The views of a scene show one set of named points, each view turned or mirrored, and shifted as a whole, with a little noise and some points left out.
(in the rows, 128 means zero)

Scene 1
View 1
(32): [ 85 168 177 153 177 124 122  61 101 111 114  10  85 171 207 159 153 122
 117  65 165 115 110 194 136]
(217): [107 127 103  67 103 157 151 144 158 184 162 137 170 138 102 186 137 137
 128 136 172  83  94 135 177]
(297): [101 130 145 117  69 134 119 122 136 126 170 126 168 133 177 124 109  87
 133  74 153 122 109 135 162]
(79): [110 119 115 124  94 131 117 135 165 159 166 163 160 119 155 110 103 131
 131 103 140 126 115 105 171]
(306): [109 119 113 105 171 135 135 133 159 190 139 119 124 124 119 163 155 166
 120 147 163  84 104 147 183]
(253): [107 169 111  76 175 136 118 115 155 128 211  60 142 131 109 132 183 165
 129 122 182  63  74 181 114]
(113): [ 90 163 111 100  91 158 155 103 142 166 127 117 160 178 148 191  88 135
 125  99 160 134 104 107 147]
(207): [ 88 159 172 119 169 136 136  86  96 118 139   9 109 157 171 186 175 110
 118  86 185  81  96 207 138]
(271): [ 98 128 158 158 225  96 113 119 130 130 190  60 101  89 155 110 186 137
 115 134 165  83  97 166 129]
(197): [ 89 139 140 152 138 125 134 108 133 148 139 109 133 141 177 145 106 123
 123 100 150 135 114 112 144]
(265): [101  94 123 147 121 135 150 140 154 208  97 175 136 129 153 171  91 135
 121 137 141 137 130  86 210]
(56): [ 98 110 147 108 138 135 151 142 126 168 156 103 146 116 131 178 158 104
 121 136 176  80  99 154 176]
(216): [ 90 175 131 119 143 129 123  97 136 122 177  73 141 151 160 138 126 138
 126  91 160 115  93 142 110]
(244): [ 99 156 123 110 140 123 113 119 150 119 214  92 156 120 143 111 142 136
 128 104 163  97  86 140 109]
(141): [ 98 141 136 173 230  90 107 117 153 133 190  87 106  93 159  88 153 164
 118 136 151 107 101 127 113]
(296): [ 91 113 151 155  83 124 132 126 132 145 146 146 160 124 192 130  86  87
 128  89 140 147 121  96 164]
(47): [ 93 129 133 150 240 113 146 122 136 176 139  74  94 114 133 170 168 166
 112 165 166  86 102 139 152]
(58): [ 85 120 132 146 202 125 172 132 131 198 116 106 119 123 131 204 133 148
 113 171 166 105 105 104 161]
(73): [113  71 136 138 177 114 132 168 153 195 158 148 127  71 121 135 166 134
 120 168 158  76 113 134 204]
(288): [101 175 116 132 133 123 100  88 160 116 177 102 136 149 176  94 108 158
 128  75 142 136 103 124 113]
(116): [110 129 125 125 165 123 114 120 155 155 161 106 121 120 145 124 151 154
 122 121 157  94 104 151 162]
(130): [101 123 130 143 184 121 131 123 147 174 133 107 111 121 148 147 146 154
 117 136 155 101 112 136 170]
(39): [104 101 137 152 126 119 126 135 146 167 142 149 138 108 168 123 115 120
 124 116 144 123 122 113 185]
View 2
(79): [139 135 104 163 119 148 161 119 122 152 120 135 146 101 124 155 143 135
 103 104 100  95 149  99 108]
(207): [116 104 167  92 193 102  99 148 117  48 145 111 142 205 101  72  84 143
 134 160 169 103 158 177  27]
(58): [137 171  72 133 159 147  93 169 166  70 101  94 149 186  87 112  99 155
 113 114 124 154  86 113 114]
(47): [150 168 102  79 175 126  58 155 147  68 117 111 154 202  99 112  99 139
 105 144 131 159  98 133 122]
(39): [113 145 113 139 130 155 134 130 142 129 108 117 162 131 126 155 127 146
  83  98 114  94 137  98 115]
(296): [ 85 119 109 176 130 142 187 136 133 125 107 119 151 133 130 157 126 127
  86  84 120  68 153  97  82]
(141): [146 152 110  53 172  93  90 142 114 102 133 150 149 188 138 153 132  73
  78 150 124 133 126 122 138]
(288): [142 118 115 113 160 116 185 130  82 115 155 161 127 146 134 137 112  81
 124 139 106 101 173 125 103]
(253): [205 133 133  96 164  82  73 127 104 109 162 146 119 144  99  93 145 117
 143 183 130 145 141 168  67]
(244): [165 123 120 125 154  82 122 127 106 122 145 151 123 137 119 127 155  91
 115 152 126 115 149 142  72]
(197): [108 129 105 138 156 135 166 148 123  93 122 124 145 165 120 135 103 118
 108 111 121  98 143 115  92]
(271): [129 142 145  39 180  89  50 140 124  88 130 132 160 200 130 132 126 105
  72 161 149 121 128 145 109]
(113): [140 125  85 195 145 153 192 149 125  95 132 116 124 137  88 101  93 146
 161 111 108 117 146 122  66]
(73): [147 174 116 114 125 146  42 130 166 133  95 102 171 135 108 145 153 174
  70 117 122 130 100 111 127]
(56): [142 139 126 149 140 124  78 140 157 103 109  96 149 143  92 108 136 172
 107 125 141 114 121 138  61]
(306): [173 161 110 123 142 157  81 134 140 111 121 113 151 142  90 110 113 176
 127 136 110 146 118 126 113]
(116): [156 145 127 103 150 133  99 128 121 113 132 130 149 149 116 125 121 139
 111 142 120 124 138 129 109]
(130): [138 156 111 103 153 146  97 141 136  96 121 115 157 167 109 125 104 150
 106 130 120 133 123 120 119]
(32): [ 88 100 167  71 204 122 140 149  98  40 151 122 153 224 120  87  51 125
 127 153 159  91 172 161  55]
(217): [186 147 100 188 124 146 108 130 146 129 123 109 130 103  77 101 141 183
 150 129 110 136 124 130  71]
(216): [144 115 118 127 168 101 154 142 100  94 149 143 125 161 117 115 116  96
 132 145 125 113 155 143  67]
View 3
(73): [138 133 123 194 129 154 111  87  81 166 117  76 128 119 130 154 149  87
 114 130 164  76 148 140  75]
(297): [151 124 164 163 107  78 174  69 142 165 113 141 127 157  82 130 117 162
 151 109 146 166  89 125 142]
(113): [166 136 202 196 133 134 169  75 183 191 106 146 155 196 148 123 117 139
 131  61 161 155 105 127 174]
(217): [150 148 188 223 145 146 143  82 179 186 100 117 170 167 114 168 114 127
 142  85 157  87 145 130 105]
(216): [179 126 145 135 151 126 152  87 156 164 123 154 129 169 128  75  92 154
 159  85 165 161 144  93 138]
(288): [188 132 162 103 150 112 148  89 158 150 110 131 105 153 120  73 131 153
 157  74 150 182 128  90 155]
(47): [158 124 108 164 161 199 102  99  90 172 131 123 137 150 185  79 105  86
 117  97 189  97 180 116 111]
(58): [164 126 139 212 143 193 125  88 100 196 129 116 146 174 199 109 124  80
 100  94 188 111 148 133 123]
(271): [155 113  71 111 152 154 105 100  67 144 140 135 109 121 136  55  89 115
 141 125 181 116 179 101  95]
(130): [150 129 130 159 143 166 115  97 104 168 120 123 132 145 154  98 114 104
 121  92 172 115 152 122 128]
(79): [165 142 180 166 122 100 155  78 144 163 103  91 118 143 106 150 168 131
 137  99 137 151 100 121 127]
(56): [134 126 133 207 127 145 139  80 117 181 122 139 155 157 120 136  90 123
 133 118 174  96 141 138 104]
(39): [149 124 149 171 105 110 148  74  92 167 116  99 112 137 122 137 161 114
 117 117 152 148  92 138 130]
(265): [142 137 188 211 108 145 141  79 111 186 106  87 134 156 164 163 179  85
  88  83 154 133  82 158 156]
(207): [123 109 101 141 135 154 131  97 115 166 137 220 158 171 124  53  12 147
 153  92 192 122 154 126 156]
(253): [170 139 127 140 182 151 120 101 171 153 115 146 151 148 104  89  68 156
 181  92 167  95 207  82  81]
(141): [189 119  94 109 161 150 115  96  90 146 132 102  93 126 154  55 135 114
 142 111 170 145 175  83  98]
(306): [142 142 152 184 152 173 110  99 134 168 107 108 150 145 140 133 121  98
 125  84 167  84 159 130 116]
(116): [150 133 136 142 148 146 117  96 126 154 112 117 127 135 123 107 119 119
 140  92 160 117 153 114 120]
(32): [125 105 105 101 128 150 130 102  97 154 133 214 133 166 140  25  33 136
 138  74 187 160 131 123 200]
(244): [187 130 137 140 158 114 151  82 157 157 121 130 124 149 103  95 106 161
 172 108 159 144 161  82  95]
(197): [167 118 153 154 124 126 156  80 117 173 124 137 120 164 148  93 126 127
 129  91 165 171 109 119 158]
View 4
(216): [180  99 174  80 112  80 128 152 181  62 123 108  92 116 163 149 125 133
 165  76  69 153  80 133 175]
(296): [195  77 183 163 144 140 108 185 146  59 121 138  88 137 140  97 170  88
 149  97  10 158  63  99 155]
(56): [147 108 127 129 122  88 101 154 178  48 167 141 143 132 122 106 106  95
 106 133  82 147  86 112 159]
(197): [175  84 171 104 131 114 103 186 162  72 136 137 102 115 151 125 151 107
 155  73  44 161  78 107 146]
(32): [175  84 149  61  58  83  66 119 195  35 136 156 103 103 164 190 137  96
 181   5  89 159 127  95 145]
(306): [137 117 129 105 159  89 114 166 173  87 179 121 149  94 147  99  85 101
 113 128 104 183  89 114 138]
(58): [124  94 120  70 149  97  87 221 175  92 190 164 166 104 127 111 123 115
 110 112  80 151  82 107 123]
(73): [113 108  88 137 182 130  98 165 147  86 191 121 146 134 141  96  97  76
  71 138  72 192  72 131 149]
(288): [191  97 190  92 142 104 136 157 162  85 111  89  68 105 186 145 135 124
 178  62  52 186  72 136 166]
(79): [186 100 179 162 173 130 135 174 145  80 130 102  94 118 154  81 131  98
 139 125  39 183  58 119 161]
(207): [162 101 133  71  50  56  78 107 204  15 146 151 122 119 142 175 109 105
 156  51 110 138 123 108 161]
(297): [202  94 186 168 122 113 120 143 160  38 111 117  81 137 143 102 142  92
 151 106  38 154  71 108 176]
(39): [162  91 148 149 166 142 102 178 142  78 149 127 110 125 150  97 139  82
 126 105  38 184  72 111 147]
(113): [200 102 213 120 127  75 128 204 185  72 129 142 122  88 133  85 135 131
 174 123  72 140  78  82 140]
(271): [114  97  80  62 124 111  84 125 165  66 169 114 112 144 174 191 107  93
 105  48  77 186  93 161 169]
(47): [104 107  95  42 147  88  90 175 179  99 198 132 158 104 157 152  95 113
 108  86 105 178  95 133 134]
(141): [122  93 107  50 157 122 107 162 156 100 160  96 101 136 187 181 119 116
 119  51  57 193  68 173 165]
(130): [138  99 126  90 151 109  95 173 166  87 172 130 135 104 153 124 115  96
 123  93  80 184  89 117 138]
(244): [170 110 158  98 129  82 141 140 172  64 126  86  86 137 164 146 110 129
 135 102  66 162  62 160 196]
(265): [166  91 165 155 185 141  98 224 147  98 167 154 140  95 128  56 145  83
 129 128  45 181  76  73 110]
View 5
(116): [107 151 114  92 149 112 106 119 161 114 116 131 108 106 156 121  78 102
 143 116 146 117 171 153 132]
(296): [128 130 142 138 157 102 101 157 156 104  82 164  68  63 116 146 195  89
 162 142  99 115 155 172 130]
(265): [ 86 136 139  84 198 110  80 133 125  87  75 162  74 125  92 155 145  61
 140 169 104 125 145 216 173]
(306): [ 85 164 111  74 173 119  97 117 150 110 103 120 108 132 137 143  54  86
 133 134 157 122 149 178 145]
(244): [123 151 114 135 121 102 128 148 184 141 113 146 103  75 154 129  88 109
 129 103 160 123 166 110  88]
(297): [129 163 126 148 132 124 109 160 172 120  95 142  64  51 125 151 173 100
 167 123 127  99 151 161 101]
(113): [105 147 145 112 176 108 123 164 147 138  30 114  53  87  97 180 135  82
 119 144 166 101 169 170 114]
(197): [132 113 148 108 167  90 117 143 162 118  69 130  88  83 136 137 145 102
 146 126 132 111 177 156 135]
(207): [167 142 131  93 162 116 141 122 202 132  59  13 121  58 193 142  91 158
 190  71 199  72 156 145 125]
(130): [110 130 124  75 176  99 101 113 157 104  99 121 116 120 151 127  82  99
 141 123 139 121 162 167 156]
(47): [117 110 125  60 192  87 108  99 166 111  93 102 149 143 172 121  38 113
 133 116 156 139 150 152 169]
(56): [111 165 109 102 175 128  99 132 178 117  98 103 112 102 141 160  88 105
 165 126 156 124  95 171 140]
(253): [112 175 100 107 127 116 133 134 187 149 115 105 119  97 169 130  18 119
 122  91 202 117 165 109  85]
(141): [135  95 125  98 143  65 119 109 176 113 130 155 147 112 185  81  70 119
 130  99 126 144 190 108 138]
(39): [109 138 124 109 159 108  90 132 152  97 111 166  91  95 130 131 144  86
 157 141 102 123 149 182 147]
(79): [ 97 161 120 130 140 116  97 150 147 111 112 186  66  87 110 140 146  73
 136 144 113 118 167 166 114]
(288): [128 124 139 122 122  85 133 144 158 133  90 152  76  70 145 115 127 102
 119 106 145 100 233 123  95]
(58): [106 106 136  67 216  88 103 119 156 110  62 109 128 145 134 152  73  92
 128 143 148 145 123 171 174]
(32): [177 108 151  81 164  92 141 113 182 120  52  31 109  59 197 117 123 153
 186  73 173  64 211 151 140]
(217): [ 72 197 107 104 167 140 101 150 157 131  85 127  76 113 102 183  74  72
 123 145 173 123 117 176 111]
(73): [ 88 157  97  85 171 120  72 108 161  88 149 159 133 136 145 126  69  86
 158 142 112 151 102 179 167]
(216): [136 132 135 118 143  93 136 145 176 141  74 114  93  72 150 133 106 117
 130 102 169 104 190 121  99]

Which points are out of place in each view (at most two, in the order of its rows)? Write - if all are in place.
view 1 => (271)
view 2 => -
view 3 => (130), (39)
view 4 => (47)
view 5 => (207)
